Points on a hilly landscape, in no order, each with its height.
From any point a climber steps to the highest of the 5 points nearest to it. It stops when none of these is higher. Distance is the straight distance between rows; heights are no part of it.
j819: [ 54  99 134 121 180 120  82 141 170 111 129  91  80 133  84 125 161 143
 128 123 151 142 120  95 120 157 165 100 133]  height 263
j486: [ 81 100 151 158 151 137 115 115 139 141 122 139 108  89  78 185 173  86
  76 128 123 116 107 133  92 116 155  99 132]  height 289
j13: [134 146 106  85 104 130  92  79 134  92 128 137 132 144 144 118 107 108
 128 103 117 118 139 153 132 137 110 126 142]  height 278
j528: [120  67 130 132  99 121  98 109  90 138 167 117 132 141 122 126  60  85
 156 130 144 124 119 213 160 151 128 118 144]  height 547
j199: [150 142 142 105 180 107 110 106 162 155 120 180 148 147  74 101 130 191
 198 166 120 127 156 129 190 100 110 128 197]  height 555
j324: [154 138 109 148 143 114 136 108 196 138 128 162 129 125  93 102 135 176
 173 168 130 142 153  85 146  78 115 144 171]  height 568
j686: [135 110  83 139 131 139 127 208 110 146  98 111 142 158 135 105  54 116
  87 127 118 134 167 106 118 106 112 168  94]  height 286
j899: [171 132  90 109 109 114 165 170 117 133 123 103 132 129 126 101 130 160
 117 160 130 127 191  62 135 109 110 148 110]  height 335
j62: [140 141 105 116 124 135 105 211 143 168  96 118 152 141 152 102  75 105
 104 109 127 133 142 110 104 128 133 156  47]  height 282
j526: [127  72 120 133 133 153 167 165 144 138 139 124 165 148 198  97 191 129
 108  77 108  81 107  83 150 153 114 157 121]  height 302
j70: [173 144  80 119 123 116 196 153  99 125  91 110 106 169 107  81 117 152
 107 166 118 163 197 109 125  88 148 152 111]  height 452
j84: [ 64  77 118 159 194 119  74 124 171 124 148 144 115 161 100 162 117 109
 157 128 159 138 147 139 115  86 130 118 151]  height 418
j901: [100 137 142 111 184 143 110 127  76  81 126 105 164  80 169 152 173 184
 115 112 175  88  51 129 145 154 181 114 101]  height 144
j807: [159 164 181 150 116 145 140  93 102 148 130  75 175 101 173 168 134 148
 119  91 174 151  96 166 118 142 153  91  85]  height 245
j937: [ 84 187 128 124 110 112 105 111 125  80 157  74 119 112 141 153 143 161
  81 103 147 111  92 145 151 157 140 114 148]  height 157
j862: [151  97  81 119 132 113 138 168  76 133 116 108 166 143 146 100 110 168
  91 176 142 167 180  57 157 117 123 186 115]  height 305
j724: [ 61 127 123 170 124 134 127 117 169  86 109 156 124  66 102 207 146 116
 100 134 143 144  99 132  70  88 152 119 127]  height 340
j988: [141 173 137 160 151 116 142 107 198 147 140 190 105 172 105 112 154 201
 140 154  77 110 185 136 180 134 110 131 169]  height 410
j752: [175 135 102 152 158  99 175 131 176 161 152 167 131 128  56  97 162 178
 147 194  94 136 149 107 168  95 142 124 168]  height 474
j366: [117 165 164 156 151 121 116 166  96 137  92 144 176 101 146 199 138 141
  93  90 114 127  85 139 109  98 145 167  64]  height 570
j530: [142 101 143  78 106 118 112  94  70 126 138 138 114 155 117  78  98 113
 164 131 117 149 149 165 152 159 105 133 163]  height 359
j137: [158 141 110 113 109 135 155 132 124 148 117 140 129 156 152 114  77  74
 126 106 101 123 155 132 113 108 116 143  67]  height 402
j622: [115 148 127 124 141 117 115  95 109 144 113 160 132 128 117 196 112  43
 110 127  73 136 134 137 118  89 136 124 115]  height 455
j383: [101 147 152 177 123 121 126 150 104 110  85 146 148  68 134 222 129 131
  99 137 145 125  89 131 100  84 154 147  90]  height 434
j400: [172 128 108 182 140 104 155 176 114 143 131 113 130 123 103 117 160 173
 148 198 132 143 166  56 165  87 111 154 130]  height 369
j646: [173 145 103 119 131 126 147 110 167 130 113 167 129 121  99  82 144 159
 166 149 119 131 172  71 131  91 130 144 133]  height 465
j369: [ 92 124 181 128 120 144 143  88 154 113 125 109 101  97 101 147 153 173
  65 101 159 152 102 190 110 158 164  67 114]  height 214
j351: [ 79 121  99 177 154 111  94 113 155  91 117 135 118 106  96 187 118  90
 128 134 133 120 120 124  71  96 148 129 129]  height 314
j664: [145 106  95 144 105 154 158 183 147 108 148 144 147 132 168  95 179 150
 118  97 104  72 121  77 146 142  87 178 129]  height 248
j149: [108  98 141 127 137 147  78 116  93 154 114 116 109  94  54 167 164  54
  90 130 109 120 132 123  94 115 141  74 148]  height 287
j746: [ 93 162 156 126 109 130 129 119 133  96 128  86 135  76 134 158 143 148
  94 121 169 118 108 136 120 128 167  98 107]  height 210
j609: [192 126  77 131  93 169 200 134  85 167 141  90 140 137 158 123 157 137
 112 130 122 111 151 106 146 156  67 138 176]  height 413
j5: [134 159 128 127 135 124 112  85 156 114 137 180 119 177 118 105 157 168
 137 123  67 119 190 131 147 151 103 142 181]  height 428
j419: [118  77 180 153 136 123  95 130  84 171 120  97  92 130  64 176 150  63
 105 130 121 122 112 190  96 128 113 101 145]  height 277
j806: [129 158 180 152 140 142 126 112  85 156 115 141 139  76 165 209 152 134
  67  88 144 129 115 146 123  82 146 130 109]  height 403
j780: [138 113 148 125  93 142 144  90 125 121 139 180 107 190 138 110 144 163
 139 111  59 143 168 162 160 183  81 144 178]  height 357
j915: [116 131 131 139 174 101 163 138 201 182 160 199 157 148  91 123 129 213
 188 190  87 127 120 100 192 109 159 121 189]  height 453
j304: [ 57 126 193 133 122 159 115 114 158 138 111 119  85  93  91 147 169 124
  76 112 165 128  87 165  98 139 144  88 104]  height 260
j783: [142 114  94  88 148 141 148 210  88 184 114  68 156 187 160  67 101 107
  83 117 126 137 134  86 147 140 122 153 118]  height 179
j77: [107 109 123  91 208 120  92  95 155 142 127 162 124 172 103 113 135 216
 170 148 117 131 143 106 168  74 131 149 202]  height 466
j187: [123 149 130 134 184 114 129 116 185 154 142 198 111 138  93 124 149 214
 166 168  83 128 135 105 155  95 130 147 181]  height 467
j839: [128 162 185 128 163 148 117 135  75 127 101  95 183  95 168 172 130 166
 113  91 168 128  84 135 134 108 165 115  68]  height 583
j353: [189  95 126 116 134 111 205 102  65  99 131 137 103 143 106  45 125 156
 159 172  80 127 163 158 152 193 120 107 183]  height 312
j700: [175 156 127 105 107 144 163 119 124 197 157  89 162 129 190  93  93 107
 151  84 150 144  87 147 127 145 127 106 103]  height 172
j164: [127 114  97 120  94 116 130 174 130 133 124 127 159 144 157  84 136 149
 120 113 100 110 128  56 148 155 113 170  92]  height 327
j273: [177 113 133 121 173 128 188 135 118 129  86 164  95 165  84  46 136  94
 173 158 118 105 166 142 104  91 112 131 133]  height 255
j813: [175  95 124 131 180 109 207 117  86  95  86 130 100 163  94  52 142 127
 141 199 126 113 187 126 118 123 139  86 134]  height 218
j250: [116 123 123  88 102  96  74  81 130 100 158 146 102 162 134 115 113 110
 126 125 108 150 171 144 153 121 127 126 161]  height 361
j576: [ 69 101 125 175 154 133 108 124 182  97 102 110  94  64  66 161 127 125
 113 161 154 140 117 139  81 124 163 115 139]  height 288
j371: [123 144 132 113 162 131 125 158 110 125 124 112 192 106 189 134 142 122
 135  85 155 107  52 105 130 147 145 124  82]  height 44
j920: [163  91 113 194 118 119 180 194 139 120 163 145 144 119 132 135 167 170
 124 188 114 106 181  59 162 119 122 163 137]  height 349
j606: [170 130  83 122 126 131 158 148 130 142 103 151 111 142 133  73  97  99
 120 127 112 149 197 104 102  74 110 141  87]  height 284
j206: [ 88 122 114 142 146 132  74 113 191  75 130 121 112  99 101 162 108 131
 122 140 164 135 113 121  77 123 153 120 130]  height 281
j447: [129 191 142 136 122 148 128 139 118 148 133 120 176 124 177 153 102  94
 123  77 143 122 106 134 124 131 141 109  75]  height 228
j387: [ 45 101 178 135 198 153 121 136 170 120  85 150 118 116  62 152 133 147
 142  83 152 127  71 138  63 161 150 127 103]  height 267
j701: [163 144 126 125 104 161 160 101 126 179 156 122 135 137 164 150  64  78
 160  91 131 141 108 175 118 127 130 108 112]  height 233
j588: [ 85 148 110 147 128 108  92 120 166  69 144 115 136 101 134 160 111 116
 132 146 158 117 111 113 122 114 127 142 115]  height 231
j532: [ 66 108 232 100 123 138 131 104 152 133 101 109 102 112 100 140 159 147
 101 117 141 155  95 161 122 183 134  80  88]  height 244
j529: [130 142 124 142 131 118 117 218 129 165 131 125 142 127 139 126 103  95
  80 104 105 132 122 108 116 126 145 163  70]  height 398
j176: [ 99 137 176 129 109 127 130  85 137 124 142  82 124 110 138 173 156 140
  76 112 178 137 109 191 128 153 150  67 112]  height 203
j577: [166 167  97 112  75 129 129 121 132 120 128 135 132 137 140  95 144 128
 154 107 111 113 150  78 142 126 110 149 140]  height 360
j585: [ 82  87 177 113  91 124  80 115 113 146 145  89  88 132 107 123 142 123
 127 116 140 161 111 184 140 184 142  96 140]  height 252
j280: [141 127 108 103 102 129 148 183 112 148 114  97 154 153 158  86 123 126
 122  90 130 136 152  69 136 131 128 154  79]  height 229
j75: [109 177 136 147 120 114 108 123 103 153 106 170 128 108 128 213 111  87
 104 114 100 139 107 127 100  93 157 128 114]  height 450
j151: [108 131 141 156 145 104  95 187 131  93 119 169 169  90 166 176  89 121
 147 138 132 146  67 106  92 114 131 151  71]  height 544
j92: [129 164 107 120 120 123 105  97 175  94 154 170 113 121  99 134 118 164
 159 136 112 113 142 100 162 108 127 149 182]  height 435
j670: [ 69  90 170 135 188 146  81 138 179 129  92 112  88 134  49 149 151 114
 112 123 144 140 118 152  98 146 144 119 125]  height 280
j265: [181 122  65 128  98 144 191 114  99 127 123 105 133 160 133  99 155 147
 114 138 107 108 187  94 144 156 111 130 163]  height 602
j898: [158 155 103  98  99 123 146 112 124 148 132 135 126 161 145 110 103  68
 141 108 130 149 140 155 121 113 100 112 113]  height 290
j457: [114  89 136 123 156 120  66 130 134 124 108 127  98 153 102 127 124  80
 135 137 128 129 145 168 122 126 126  93 156]  height 473
j345: [159 148  84 113 114 125 116 117 162 111 128 157 132 135 110  82 142 122
 127 140 110 112 164  84 150 123 131 166 122]  height 536
j329: [ 73  86 160 152 201 153 104 170 173 161 106 148 104 110  59 157 166 128
 107  92 104 120 107 130  71 152 139 113 137]  height 276
j793: [126 101 104 115 115 140 151 168 109 149 129 103 160 153 198  81 195 125
 107  54 109  98  95  74 161 146 127 153 110]  height 341
j628: [173 137 105 114 128 112 178  91 111 136 129 148 100 177  91  79 152 143
 133 167  77 130 186 161 153 160 115 111 189]  height 317
j614: [131 135 103 109  97 148 141 154 106 166 135  93 152 143 176  90 164 119
 118  85 131 107 103  88 154 150 102 135 117]  height 636
j872: [178  81 107 132 119 118 185  96 100 152 152 158 106 163 108  90 123 166
 146 155  58 124 161 184 151 208 111 135 184]  height 258
j678: [133 115  80 117 154 120 116 117 154 132 112 174 132 155  85 105  96  80
 177 127 142 125 181 121 112  75 113 144 129]  height 373
j737: [138 153 103 128 144 129 133 122 132 150 117 165 113 144 117 135  88  51
 129 124  84 132 159 147 111  85 112 132  97]  height 573
j632: [ 86 119 140 139 143 120 125 162 103  66  97 133 152  61 153 180 117 143
 123 174 175 103  43 128 113 132 158 156  93]  height 91
j281: [ 81 112 142 139 144 141  80  98 177 108 119 108 109 109  91 161 155 127
 110 146 145 134 122 142  98 128 170 108 119]  height 321
j264: [101 161 136 164 119 121 106 113 131 116 114 135 130 109 129 191 114  72
 136 122 122 128 126 154 101  94 144 112 108]  height 377
j957: [176 160 112 125  88 130 147 141 160 127 120 136 124 137 156  97 148 150
 110 117  79  71 175  83 152 164  82 133 162]  height 301
j849: [158 109 154 105 165 122 105 132 103 137 108 149 104 186  87  94 115  78
 174 132 129 111 144 159 133 108 107 133 145]  height 368
j575: [123  97 147 114 113 133  92 115 103 135 148 119 114 156 127 142 113  55
 142 158 147 140 133 208 126 139 135  80 145]  height 383
j633: [134 124 133 138  93 104 147 172 167 103 154 158 138  82 149  96 134 166
 162 146 122 112 133  51 140 126 103 178 133]  height 299
j359: [105 120 153 103 131 114  84  88 145 114 142 156  86 177 138 140 145 156
 128 115  89 135 163 127 170 140 120 139 188]  height 468
j694: [107  93 145  97  82 133  75 111 107 142 154 121 108 146 142 140 122 122
 131 126 126 194 118 182 159 191 133 113 168]  height 190
j771: [126  94 116 123 172 117  63 117 138 122 112 152 110 172  85 153 113  67
 154 135 137 114 160 163 102  79 113 123 157]  height 408
j443: [187  98 108 104 121 123 196  87  80 104 114 132 109 155 109  52 114 132
 145 147 107 123 176 149 121 155 124  99 148]  height 325
j598: [134  43 209 163  94 152 154 103  97 201 147 141 100  96  86 182 141 126
  82 116 164 142  94 178 125 128 105  87 130]  height 240
j54: [193 160  60 136 145 112 197 125  89 112  96  98  99 132  91  85 137 149
 129 190 113 123 222 104 145  89 136 114 140]  height 655
j732: [196 110 149 111 155 104 184 102  88 120 123 147  82 159  83  28 142 136
 160 182  84 135 163 147 144 140 120 109 178]  height 256
j4: [140 140 130 163 184 104 166 126 171 188 126 175 117 160  74 101 173 175
 154 184  58  95 150 129 182 128 135 111 180]  height 424
j583: [194 131  73 126 123 135 218 101  81 107 120 100 109 155 127  81 102 128
 115 157 106 149 189 117 108 124 142 105 143]  height 429
j527: [ 97 151 174 139 153 149 111 144  96  97 115 133 163  65 165 193 130 157
 120 103 164 112  85 126 128 110 154 137  62]  height 342
j441: [136 102 145 122 160 140  95 128  71 127 124 119  85 156  97 157 114  46
 160 128 121 116 127 183 101 119  95 120 178]  height 333
j244: [133 103 144 111 141 135 125 113  75 136 135 141 106 145 121 152  78  36
 156 124 101 117 128 185 121 131 108 101 134]  height 382
j163: [ 89 157 144 123  91 109  74  79 131  99 170 119 109 136 166 133 133 133
 115 108 114 133 116 139 149 150 136 134 164]  height 269
j272: [156 153 202 181 176 167 133 122  62 166 107 117 172 124 158 187 135 157
 119  59 164 156  89 133 117 118 109 135  97]  height 271
j556: [145 151 110  98 107 143 149 168 107 170 123  90 147 150 180 106 105  94
 105  93 139 146 131 122 119 140 131 132  83]  height 216
j706: [134 120 177 120 194 161 135 121  53  95 112 108 156  88 166 160 151 190
 110  99 205  96  57 138 149 109 166 131  77]  height 270
j536: [ 92 114 140 106 113 117  78 113 149 110 115  89 100 131 102 139 134 107
 100 134 135 154 133 147 123 136 160  88 129]  height 388
j230: [132 169 122 104 105 123 114 147 137  99 140 112 163  93 173 120 116 128
 137  96 137 117 105 110 131 138 138 155  80]  height 148
j425: [ 83 136 142 147 137 147 136 135 155  63 107 104 130  46  96 170 128 163
  90 178 202 123  78 149  80 105 154 143 112]  height 330
j681: [143 118  93 108 113 148 169 200  95 169 102  83 136 170 162  90  75 109
  85 128 132 140 155 114 138 109 121 141  98]  height 234
j591: [113 109 119 119 128  98 110 178 141  81 151 154 164  82 164 117 118 121
 162 122 136 127  77  81 132 167 138 159  79]  height 309
j965: [115 150 182 137 115 163 140  89 129 117 129  98 118 106 130 180 154 175
  63  93 196 137  98 170  97  94 148  73  97]  height 226
j171: [131 167 103 114  75 110  89  98 148  95 163 129 141 126 154 103 148 130
 138 103 109 108 144 134 142 113 120 143 142]  height 257
j136: [122 146 132 143 134  99 123 174 161  71 131 152 146  84 144 138  98 120
 175 151 156 146  71  76  86 104 108 177  81]  height 375
j668: [ 83 143 128 153 124 133  85 100 166  94 114 119 130 102 123 166 133 109
 110 142 163 126 128 133 104 114 150 109 111]  height 297
j410: [141 158 118 149 132 121 116 176 145 128  96 139 162 129 164 142 111  97
 128 105 105 142 114 120 107  95 125 159  66]  height 367
j641: [119  87 144 125 191 142  59 162 101 158 128 107 111 156  60 152 141  69
 133 120 131  97 139 159 100 117 119 120 177]  height 306
j332: [153  86 150 141 116 106 150 189 135 113 160 168 123 114 136  97 154 186
 169 175 141 135 127  27 138 140  95 169 133]  height 324
j311: [190 112 150 105 152 115 156 116 107 113 101 146 110 174  74  45 129 136
 179 160 116 109 154 143 144 124 111 126 159]  height 303
j232: [ 56 114 129 168 182 141 106 132 189  77 144 114  91  98  97 174 108 153
 144 144 177 144  94 120  76 104 147 117 164]  height 262
j974: [147  90  86 130 131 111 148 174  72 153 132  94 170 152 165 111 157 164
  98 137 107 129 161  54 145 147 112 166 126]  height 253
j470: [134 142 121 126 122 136 103  99 132 109 126 126 121 159 125 138 105  49
 144 122 104 122 148 159 106 110 126 122 125]  height 420
j881: [107 128 137 129 101 142  84 101 121 132 140 101 135 138 150 166 100  89
 114 133 147 155 124 204 119 134 127  75 128]  height 590
j200: [ 98  93 106 124 170 114  65 122 193 109 162 138 101 134  94 131 106 162
 144 139 152 144 132  90 139 102 154 131 179]  height 405
j607: [ 86 142 156 179 125 146 137 134 134 102 105 123 132  66 124 196 145 139
  91 156 162 117  96 156  80  93 157 146 106]  height 380
j473: [113 160 118 140 116 105  91 131 136 108 111 117 159 121 160 144 114 105
 141 129 134 112 116 128 122 105 149 138  80]  height 254
j506: [173 133 123 194 121 129 154 163 168 107 120 157 143 113 136 109 172 187
 119 149  98  90 164  77 169 132  94 184 132]  height 319
j485: [169 130 111  96 120 111 135  82 142 115 126 149 117 179  93  70 137 145
 144 130  98 130 180 134 149 152 100 114 167]  height 343
j196: [118 159 118 149 131  94 114 163 158 146 112 154 142 106 132 171  87  83
 132 129 109 160 104 102  87 108 116 172  78]  height 427
j105: [120 114 111 134 106 111  95 201 164 100 119 147 138 109 156  92 101 128
 156 131 145 145 118  62 120 140 115 177  87]  height 268
j853: [109 137 105 148 135 122  71 124 162 107 117 129 122 146 129 140 108  88
 156 127 153 128 141 122 105  81 138 117 124]  height 322
j570: [ 94  92 150  86 148 127  63 114 130 119 147 118  92 185 102 125 123 131
 140 138 132 140 152 131 139 152 132 118 171]  height 607
j228: [151  60 112 157 124 108 156 197  97 108 138 155 163 125 150 131 153 189
 145 207 126 158 177  44 169 149 116 179 147]  height 347
j810: [142 162 124 101  92 134 121 114 123 145 172 107 153 138 200 120 145 126
 142  77 108 100  97 114 158 159 116 129 127]  height 272
j835: [152 166 150 150 117 144 175 113  79 192 137 120 156 139 180 176  88 100
 146  88 155 145  94 172 142 129 130 107  94]  height 274
j580: [150 115 180 153 119 146 164  86  74 161 143 128 126  94 130 218 147 152
  72  81 181 143 107 171 124  79 112  93 117]  height 316
j561: [135 135 100 134 112 132  91 127 171 119 114 170 145 120 122 109  96 110
 173 128 133 130 150  95 115  74 119 160  97]  height 308
j279: [ 77 117 129 114 166 129  43 124 161 115 138 117  94 152 104 130 129 123
 129 144 137 148 146 142 116 113 156 113 153]  height 490
j546: [ 47 137 107 134 153 118  92 119 178  87 137  97  86 106  85 142 124 138
 112 140 151 132 107 123 106 134 170 110 142]  height 279
j903: [ 89 169 118 115 101 112  88 104 162  74 154 135 106 127 150 145 140 158
 113 111 121 108 137 119 130 124 122 152 156]  height 384
j702: [157 119 101 124 175 110 100 105 179 146 124 181 139 156  81  82 122 161
 189 132 136 130 174 116 148  79 118 141 171]  height 464
j255: [121 116 117 131 145 124 107 111 105 130 109 168 116 167 107 147  94  34
 140 124 102 114 145 159 103  94 128 123 131]  height 458
j290: [190 131 106 120 140 112 184 103 107 121 100 150  98 154  79  52 145 132
 129 173 109 122 171 128 138 128 125 102 159]  height 264
j266: [141 115 139  96  87 113 130  84 101 137 161 151 114 162 111  99 102 144
 152 126  89 146 142 175 162 187 106 137 194]  height 283
j158: [ 92 134 114 180 131 110  97 139 162  86 125 123 119  73 134 191 114 116
 123 154 176 132 108 106  70  92 142 129 106]  height 300
j28: [ 73  89 237 130 118 140  94 112 131 167  87 118 109 122  87 149 164 131
 101 111 137 134  92 180 107 158 130  88 103]  height 273
j166: [175 146  96 145  90 139 182 110 152 151 140 151 115 160 136 103 158 163
 121 133  72 115 174 153 145 178  90 128 173]  height 404
j301: [159 110  94 126 107 160 173 164 117 162 113  99 147 166 183  99 198 150
  96 114 103  93 144  83 158 145  94 145 139]  height 339
j663: [175 114 105 106  70 134 185  89 102 126 136 137 136 136 131  79  64  68
 168 120 136 144 130 158 124 136 100 105 126]  height 227
j876: [ 99 170 156 117 130 135 132 117 119  96 114  80  96  55 122 140 156 190
  73 134 185 101  63 152 138 124 171 106 104]  height 145
j50: [ 90 149 109 128  93  92  96 141 181  72 149 137 138 106 156 132 120 137
 156 120 138 100 111  90 134 138 118 177 128]  height 259
j929: [178 128  85 134 136 110 177 136 158 138 110 137 125 119  92  81 150 159
 146 202 131 143 180  66 140  76 134 158 127]  height 407
j697: [155 100 137  72 149 127  83  84 106 125 132 145 101 175 102  89 131 126
 158 146 118 135 159 166 147 128 112 127 170]  height 456
j824: [181 104  77 102 106 141 213  97  54 118 133  97 115 136 122  65 114 133
 135 178  88 163 161 139 116 157 121  91 166]  height 419
j673: [128 162 119 111  74 137 100 125 169 105 153 140 125 126 171 129 162 142
 103  81  83  82 142 124 156 151  98 164 178]  height 379
j692: [117 171 112 135 102 124 112 103 171  97 139 159 119 153 137 121 141 156
 144 114  98  92 154  87 169 134 119 162 172]  height 569
j986: [107 186 132 108  99 101 110 117 117 129 140  94 171 117 187 145 142 121
 129  91 132 108  90 129 125 137 146 104 112]  height 113
j963: [190 133 170 178 128 111 182 170 171 136 171 148 137  98 125 127 161 204
 182 185 125 128 147  40 140 108 103 159 160]  height 338
j86: [137 111 104  99 100 139 141  75 106 163 170 139 144 119 159 109  87  83
 155 113 134 148 109 190 136 166 136  94 128]  height 336
j749: [161 138  87 108  99 158 191 129 110 190 170  75 136 133 176  92  85 113
 151 116 132 171  93 142 126 140 120 109 108]  height 232
j376: [140 172 159 143 123 134 134 122  77 169 104 148 161 122 155 190  94 108
  95  89 108 136  93 151 127 119 133 133  90]  height 392
j254: [114 120 152 142 107 124 115 103 101 125 135 150 122 127 123 206 142  56
  95 123 129 135 127 190 120 132 137  82 118]  height 374
j120: [122 155 175 155 135 147 130 115  80 143 118 122 165 108 165 192 138 130
  66 101 158 122 110 157 128  91 146 105  85]  height 328
j27: [108 167 104 125  90  99 110 157 162  72 164 133 154 108 186 125 138 132
 142  84 117  70  89 121 144 144 125 168 137]  height 207
j143: [167 130 111 106 123 140 108  89 173 117 122 156 125 158 101  89 125 104
 160 128 129 126 153 136 134 108 111 116 133]  height 370
j456: [149 176  94 112 102 131 125 118 155 109 127 141 139 140 116 118 112  96
 150 129 127 134 165  99 115 114 110 158 101]  height 366
j319: [177 106  84 101  80 157 222 105  84 167 149  82 139 124 167  86 116 148
 107 147 112 163 129 127 133 138 101 125 171]  height 640
j818: [105 117 116  99 118 122 126 174 129 141 134 130 173 127 193  81 156 155
 124  91 113 111  89  86 155 139 133 156 100]  height 591
j175: [170 119  84 106 116 136 156 152 121 143  93 118 127 129 137  77 109 122
 106 134 137 143 182  71 116 103 119 163  99]  height 326
j488: [108 133 118 115 133 109  74  83 171  82 136 124 121 147 123 125 115 111
 146 131 132 139 165 132 128 110 147 129 159]  height 385
j19: [126 179 158 155 130  90 106 186 117 153 109 175 158 100 137 179 101 119
  83 108  95 130  92 105 106 119 129 177  87]  height 566
j497: [ 56 151 139 105 111 107  85 110 164 108 161  94  72 123 149 143 157 148
  98 108 109 163 106 137 158 173 150 111 153]  height 199
j135: [ 60  64 131 155 218 156  88 168 190 132 148 120 100 125  67 154 122 149
 137 124 140 133 120 103  86 142 164 113 146]  height 266
j599: [ 69  93 188 154 161 149 108 148 141 152  88 110  83 144  69 154 173 114
 100 115 125 114  97 159  84 162 133 109 133]  height 285
j795: [161  76 117 112  87 132 162  87  76 143 157 156 141 118 116  49  82 133
 189 126 106 124 121 165 155 192 123 141 166]  height 265
j160: [156 161  91  94  81 119 155 115 134 150 149 110 138 140 162 104 131 119
 142  89 123 121 110 127 136 149 108 136 131]  height 292
j887: [165 129  78  99  98 152 205 142  19 150 113  71 149 181 171 111 119 147
 118 134 109 143 147 101 159 135 109 154 182]  height 399
j69: [140 161 148 131 141 151 159 170 108 181 106 103 154 144 185 123 115  95
 117  70 137 152  83 139 125 126 129 110  66]  height 166
j479: [126  78 199 155 102 150 123 118  92 187 125 116 114 110  87 160 126 102
  97 147 150 131 106 203 139 165 128  91 125]  height 247
j973: [ 97 151 122 109 139  88 111 145 122  91 130 114 148  72 168 161 125 145
 141 119 158  94  68 132 124 121 163 137  87]  height 178
j395: [100 125 124 146 148 112  99 129 172  73 159 138 122  87 129 161  95 135
 177 155 171 145 101 114 100  89 117 149 134]  height 275
j213: [147 148 103 130 112 116 114 136 189 110 138 146 145 114 111 109 119 140
 175 145 144 125 144  68 117 101 130 164 105]  height 381
j755: [ 92 146 146 122 159 117 132 145  98  85 122  90 135  47 141 141 143 175
  93 173 204  82  50 133 138 143 155 129  91]  height 90
j240: [159 105 104  97 120 156 178  98 110 118 124 153 127 152 114  76  91  67
 155 128 124 126 159 151 104 121 100 112 102]  height 205
j842: [135 150 119  88  67 123 129  66 133 133 168 125 135 133 161 109  84 107
 126  93 116 147 135 167 156 169  86 111 151]  height 215
j722: [119 150 139  98 169 119 127 136 113 102 146 115 177 113 173 135 161 140
 134  82 111  85  39 104 156 166 155 127  72]  height 12
j397: [161 184 151 113 126 139 147 139 118 181 165  74 178 118 199 146 132 122
 163  85 137 124  63 124 135 157 123  95 105]  height 109
j827: [162 130  90  91  85 151 178 143  82 172 119  67 141 137 174  79 126 117
 113  97 124 148 121  88 137 128 117 137 118]  height 334
j712: [113  87 165 160 111 160 131  82 113 168 157 110 138 116 133 158 108 107
 105 120 163 144 106 219 133 161 126  59 122]  height 337
j269: [ 67 153 130 121 123 118 115 115 180  86 128  90  71  83 100 136 139 159
  88 148 157 133 100 135 107 143 171 103 128]  height 249
j203: [156 147  88 100 107 147 169 160  78 129  96  84 130 153 160  86 101 136
 127 153 123 131 181  91 129 125 120 147 128]  height 320
j777: [106  66 172 164 113 144 112 135  94 191 163 108 117  89 106 157  92 119
 111 151 145 138 107 213 146 170 126  86 114]  height 246
j762: [156 143  95 113  70 140 161  73 110 160 145 154 131 137 125  82 137 140
 135 109  76 122 151 125 139 173  86 111 166]  height 307
j289: [ 93  83 183 126 132 139  80 121 129 141 106  91  78 151  82 164 139  98
  95 131 146 136 124 170 117 171 140  84 124]  height 315
j739: [ 85 123 154 150 139 138 137 187 103  85  98 137 120  57 142 200 130 131
 145 175 175 144  53 124  75 118 108 147 108]  height 59

For each start below, name the point where the climber stops.
j28: j570
j387: j570
j329: j366
j532: j570
j862: j324
j588: j366
j206: j570

Call two points neighbours if one is among the 5 nearest of the other. Go from one point of each pair to the other, from neighbour to neighbour, staying as high as possible. Name the lowest point that can't be avoided.
j345 and j614: j301
j265 and j324: j929
j570 and j366: j771
j692 and j324: j92
j54 and j319: j824
j54 and j265: j583
j737 and j366: j75
j345 and j324: j646
